Points on a hilly landscape, in no order, each with its height.
A climber steps from a point to whichever of its 2 nearest points has the largest rise for the distance, and stops where none of them is higher. Distance is the straight distance between rows; heights are no part of it.
k447: [139 124 112 139 137 117 113 140 168  79 146  82 135 118 168 178 172 133
 111 132 111 164  93 157 180 112 121]  height 1.08
k6: [114  94  95 174 148 129 106  93 144 114 122  72 132 157 194  89 127 117
 105 114 123 147 159 143 149 102  80]  height 4.33
k298: [119 153 154 102  98 206  99 145 137  99 105 177  73  75  71 117 149  85
 138 133 161 108 121 151  88 103 161]  height 3.19
k714: [122 135 129 107 135  70 195 129 118 135 130 144 110 151  96 111  61 159
 131 107 135 129 132  97 108 193 128]  height 4.40
k468: [136 121 150 153 123  89 115 107 116 161 119 131 145 168 134 113 107 125
 145 125 156 127  96 114 147 122 166]  height 5.04
k697: [139 130 137 148 168  75 167 120  82 185 101 129 185 138 111 149 134 173
 133 118 108 117 108 102 148 154 134]  height 5.78
k427: [107 111 133 132 108  58 106  52 131 137 113 132 153 193 146 116  87 124
 132 117 124 121 112  56 138 108 130]  height 5.26
k580: [115 116 148 129 106  78 108  89 128 161 132 132 121 150 106 129 136 138
 131 146 147 117  77 134 109  74 170]  height 5.42
k561: [100 113 114 105  97 137  96 114 163 107 132  96  83 132 132 191 179 112
 128 142 126 130  89 176 174  90 129]  height 0.74
k798: [132 127 164 127 137 184 102 128 125 146 159 169 115 132  93 124 140  79
 133  61 135 101 158 133  91 138 157]  height 3.64
k801: [103 114 104 146 157  83 121  83 104 138 102  90 170 146 134 158 179 169
  94 112 106 118 137 153 182  76  94]  height 5.30
k83: [185 124 100 156 144 198 125 174 113  61 132 120 137  52 170 157 181  84
 137 169 120 126 191 166  96 178 100]  height 3.95
k821: [118 144 161 115 112 111 218 194 108 119 175 168 138 107 109 121  69 146
  97 118 125 137 173 114 120 174 112]  height 1.91
k466: [158 105  99 163 149 123 137 143 130 100 126  73 176 116 167 187 176 150
  79 149  77 183 110 165 180 103  86]  height 1.28
k90: [123 154 142 150 152  53 153 127  74 180 104 141 147 111 101 139 156 176
 129 148 136 134  92 121 130 113 152]  height 6.15
k195: [116 130 138 135 166 111 190 140 124 132 135 115 194 162 151 136  95 149
 102 107 102 134 150  85 136 102 132]  height 2.09
k244: [156 143 144 112 118 210 107 161 111  71 133 126  72  78 111 112 196 118
 154 134 150 115 160 177 115 158 134]  height 4.55
k80: [127 103 112 152 174 118 108  93 127 135 110  87 178 166 173 111 154 128
  77  99  86 164 153 139 158  82  97]  height 4.68
k74: [108 120  97 121 152  53 174 131 130 181 103 133 150 160 142 117  65 165
 124 207 106 124 185  97 132 164 139]  height 5.74
k124: [107 113  89 129 155  29 176 109 114 162  77 139 150 185 133 132  31 125
 125 163 102 136 155  82 133 194 127]  height 6.26
k676: [132 143 147 110 142  52 213 157  91 134 135 160 149 127  96 138  91 175
 103 138 123 152 138  87 121 178 145]  height 4.94
k552: [ 93 136 120 142 153  94 142 114 115 163  94 131 176 128  87 180 165 155
  88  96  92 124 118 140 156  74 118]  height 5.54
k641: [ 97 128 148  84 109 153  98 128 156 114 141 117  96 101  97 121 141 105
 110 110 136 113  95 148 134  93 155]  height 3.81
k692: [115  95 143 137 106  77 104  75 135 144 155 123 116 172 127  94  67 102
 159 116 151 106 121  63 103 133 121]  height 5.72
k193: [204 139 121 135 103 203 121 213  91  65 136 154 119  55 152 152 200 104
 157 162 119 141 188 166 124 206 110]  height 4.50
k338: [140 137 127  92 128 144 154 160 135 146 117 148 106 145 127  77  65 143
 159 167 153 130 145  99  78 182 169]  height 5.49
k389: [126  95  73 154 146 130  93  71 167 138  96  86 131 156 200  70 102 119
 141 143 119 141 152 103 133 119 111]  height 3.94
k97: [ 96 152 139 103 110 217 111 113 150 110 102 196  76 110  73 109 131  74
 163  98 153  76 116 114  77 110 135]  height 2.90
k968: [127  89 156 115 109  93 133  97 118 116 114 131  93 147 110 103  77  93
 126  93 157 111  94  72 105 135 126]  height 5.19
k176: [142 127 121 142 153 130 133 143 147 138 153  93 195 157 168 113 119 156
 110 126  97 153 165 123 123 111 117]  height 2.33
k511: [101 146  92 141 137  23 177  79 105 166  75 160 142 176 107 165  71 132
 131 157 116 137 110  60 108 166 121]  height 5.70
k322: [138 141 129  99  95 160 126 164 122 109 131 151 110  94 108  87 104 134
 148 140 153  94 126 145  58 148 119]  height 3.80
k719: [139 137 113 128 127 164 112 121 169 110 164  94 161 138 166 123 124 133
 123 107 114 118 158 143 109 120 107]  height 2.57
k932: [119 119 117 142 117  51 143 109  96 163  91 138 163 197 133 127  73 151
 147 144 151 122 118  99 116 147 159]  height 4.82
k245: [149 127 120 173 135 191  84 154 157  60 144 131  62 102 131 186 201  62
 135 123 146 115 134 174 147 176 118]  height 3.04
k509: [101 152 114 145 172  37 192  79  79 138  72 139 162 150 119 182  91 152
  96 158 118 109 135  64 123 127 112]  height 5.23
k306: [125 135 116 147  82 166 102 183 181  88 151 134  65  85 110 168 179 142
 133 138 149 146  79 163 144 124 157]  height 0.89
k845: [126 127 110 135  72 157 114 146 176 100 128 123  48  90 120 119 158 134
 156 163 162 130  74 151 119 112 124]  height 0.65
k877: [146 126 156 130 122 139 139 153 104 137 166 124 146 138 119 105 122 130
 123 101 130 124 141 147 111 136 153]  height 3.98
k601: [ 68 113 137 125 109  81 109  88 142 175 141 134 129 147  99 160 124 123
 102  94 106 101 112 136 171  72 126]  height 0.14
k333: [137 136 123 119 146  84 143 146  86 151 108 149 176 101 100 151 170 191
 107 128  98 140 118 137 138  99 132]  height 5.82
k112: [164 144 145 146 117 206  88 169 156 115 165 125 100  82 126 161 196  96
 145 111 142 145 114 185 142 125 160]  height 1.44
k213: [149 128 110 146 162 120 159 118 121 141  92  87 206 164 178 164 142 177
 112 176  91 164 138 137 164 106 125]  height 1.69
k865: [128 139 161  98  97 163 187 169  95 121 166 145 126  97 108 110 107 152
 112 113 128 115 194 142 123 146  98]  height 1.61
k408: [162 136 152 108 101 125 154 173 119 146 154 146 158 128 127 118  95 188
 135 142 121 153 142 143 115 147 152]  height 4.39
k772: [136 144 137  97  90 166 101 160 122  67 134 145 104  64 101 114 142 128
 143 154 152 113 122 160  86 109 146]  height 3.48
k436: [175 105  90 121 157 117 142 145 139 129 116  85 163 127 198 149 146 166
  95 161  91 185 140 156 149 127  98]  height 1.49
k197: [125 155 110 116 126  16 174 125  89 143  71 159 165 157 113 142  81 168
 161 163 136 130 112  86 105 163 154]  height 5.24
k315: [ 94 135 121 173 177  54 193  52  70 124  36 150 176 150 128 203  94 121
  64 119  98 139 132  47 133 122 102]  height 4.81
k833: [161 139 109 139 125 155 105 154 148  94 165  98 128 101 156 136 148 125
 130 132 119 133 119 177 117 145 115]  height 2.89
k700: [122 127  95  98 122 107 163 106 112 146 112 121 117 147 137  92  80 158
 153 131 149 128 106 108 113 124  92]  height 3.45
k198: [121 120 116 119 145 132  97  99 131 149 131 113 116 145 129  93 126 137
 120  96 109 137 111 133 135 118  98]  height 2.86
k258: [117 111 163 111 146 197 105 134 171 113 155 106 110 114 118 126 186  60
 119  73 110 114 132 134 174 104 131]  height 1.96
k663: [ 99 131  96 120 119  68 122  77 115 159 110 120 157 170 145 147 102 140
 111 105 119 135 122 120 129  64  92]  height 2.93
k852: [127 146 138 116 137 149 131 124 134 149 144 143 119 161 147 105  71 109
 152 120 145 153 126  80  92 154 156]  height 6.16
k528: [123 123 168 112 136 151 143 118 119 119 140 157  65 132  85  94  98  82
 131  82 156 110 112  88  97 142 134]  height 4.59
k243: [119 120 152 137 144 153  67  95 143 113 147 123 112 121 123  97 152  69
 124  73 124 116 133 121 137 101 140]  height 2.24
k739: [159 180 130 114  95 200 125 188 105  64 136 152 110  63 136 113 193 137
 144 174 140 136 192 178 107 168 117]  height 5.11
k773: [157 138 171 118 122 197 117 153 114 123 160 135  89 102  93 102 157 104
 135 109 146 114 148 173  99 134 165]  height 4.06
k806: [125 137 156 124 161  72 209 138  73 167 143 135 160 135  79 140 126 164
  95 107 106 139 113  96 140 140 139]  height 5.40
k516: [150 146 184  93 103 201 141 182  81 115 155 175 108  55  93 100 143 135
 117 131 132 105 195 142 105 155 120]  height 1.34
k762: [ 65 110 149 112  81 115 102  93 133 164 128 157  94 148  86 131 122  97
 124  99 138 103  83 111 145  87 128]  height 0.27
k86: [151 131 148 112 118 199  91 105 112 115  82 160  98 102 109  85  76  80
 183 151 176 101 122  97  58 136 135]  height 5.03
k543: [ 81 124 143 118  90 157  69  90 162 173 140 151  86 136  93 128 144 104
 138  67 119 118 102 149 141 108 128]  height 0.42
k58: [148 116 121 119 151 137 178 167 125 153 131 116 128 113 156  92  72 160
 115 155 143 115 160 128 137 147  93]  height 2.50
k299: [114 142 163 125 128 215  72 128 174 111 156 140 100 106 125 165 167  62
 129  92 136 130 117 159 150 132 158]  height 1.71
k482: [123  99  91 158 129 148  56 111 188 104 113 104 134 147 199  83 112  91
 164 145 114 123 130 128 146 154  88]  height 3.58
k608: [147 141 109 173 151  78  99  84 113 144 108 100 180 143 156 158 169 171
 140 171 121 130 119 123 157 105 133]  height 1.57
k156: [121 109  96 102 126  98 148  98 130 134 111  96 140 144 136 130 107 164
 118 123 119 129 130 151 139 115  70]  height 3.15
k286: [122 105  93 149 169  86 148 150 137 196  75 113 176 172 173 130  97 176
 138 209 118 129 167 122 162 139 140]  height 5.35
k776: [123 127 132  98 106 150  91 134 150 130 138 137 113 119 128  95 108 118
 147 114 162 108  94 125  94 114 135]  height 4.16
k907: [141 113  93 108 149 170 135 140 141 117 110 103 120 121 154  80  88 129
 144 136 149  98 150 126 107 154  98]  height 2.87
k777: [172 138 112 174 129 196 103 166 163  54 156 137  91  67 134 171 178  90
 152 156 134 118 163 161 106 170 102]  height 3.47
k87: [127 142 132 134 122 167 124 123 118 110 143 165 107 129 138  79  68  71
 167 145 174 124 138  76  60 147 139]  height 5.53
k242: [ 86 125 142  99 102 132  66  74 167 138 118 104  85 154 108 146 176 103
 123 104 117 127  82 145 183  90 124]  height 0.58
k384: [110 113 177 117  89 181 135 115 127 125 101 163  60 150  60  96 106  95
 137 102 165 120  91  96  88 112 178]  height 4.07
k385: [127 114 129 178 126 129  72 102 167 119 152 113 126 135 159  99 164 107
 148 107 133 124 131 140 156 103 119]  height 1.97
k799: [125 127 132 134 167 107 173 123  78 154  94 112 224 150 154 156 108 169
  83 136  98 148 125  99 159  87 125]  height 1.88
k371: [117 131 133 112 109 117 221 202 100 146 137 134 144 109 140  85  77 169
 120 152 119 134 175 130 146 165 108]  height 2.20
k67: [137 156 130 135 111  85 114 140 112 165 135 140 126 111 104 148 145 176
 125 155 153 139  89 144 126 103 168]  height 5.79
k785: [139 109 106 174 127  95  93 118 150 140 132  84 149 141 159 131 151 148
 144 156 127 132 128 163 165 119 121]  height 1.74
k570: [ 97 131 131 133 124  98 131 118 117 161 155 113 121 122 130 152 150 143
 107 116 139 123 133 175 155  76 125]  height 0.01
k163: [129 126 131  83 105 152 112 159 137  95 157 121 112  60  92 135 171  92
 106 143 124 128 130 176 120 102 142]  height 3.51
k402: [136 115 125 136 145 184  87 125 182  63 156  93 105 117 144 186 216  69
 126  88 104 121 139 152 163 156 121]  height 2.63
k222: [125 122 123 147 156 113 146 114 118 125 150  87 167 154 137 146 197 153
  88 114  91 155 144 162 158  97 120]  height 5.01
k288: [151 132 141 136 109 169 121 194 165  83 175 129  80  71 105 184 214  92
 107 150 116 149 101 166 138 136 162]  height 1.17
k126: [103 126 161 119 151 130 123  99 127 138 143 129 115 145 105 101 112 103
 104  59 124 127 123 110 158 111 137]  height 2.55
k879: [105 117 110 121 149  84 184  97 116 140 119 140 108 186 111 115  84 132
 150  98 136 123 102  69 118 161  97]  height 3.88
k307: [118 130 130 130 104 112 117 138 137 116 133 107 124 115 140 217 188 153
 119 129 113 150  79 183 183  94 121]  height 0.90
k767: [145 130  84 135 141 157  94 148 169 133 127 111 133 118 174  95  87 128
 169 161 123 129 129 135 139 158 116]  height 3.23
k18: [104 126 113 151 118  64  97  69 110 170  89 158 170 197 147 126  86 149
 177 150 132  95  81  54 117 127 151]  height 4.89
k82: [138 112 147 117  96 180  85 101 147 121 110 170  87 122 102  78  69  94
 173  97 173 109  94 105  89 136 125]  height 4.58
k324: [163 139 130 129 166 169 110 134 131 132 160 136 142 127 126  95 124  85
 137  96 134 110 157 118 106 143 146]  height 3.57
k515: [148 141 110 102 104 121 126 166 140 102 171 101 119  83 133 136 165 148
  92 157 109 152 129 181 129 107 118]  height 3.22
k810: [164 164 143  89 121 138 154 185  91 124 156 144 123 116 136  83 107 157
 147 151 133 158 130 102  85 171 169]  height 4.87

For each start below, name the point where the climber stops.
k865 => k90
k156 => k90
k389 => k90

Call two points neighbours if one is among the 2 nearest of the other. Go from one point of each pair to the other, from neighbour to neighbour, staying as high as possible. Name the lowest point that can't be avoided.
k739 and k124 => k324
k124 and k852 => k384
k692 and k90 => k932
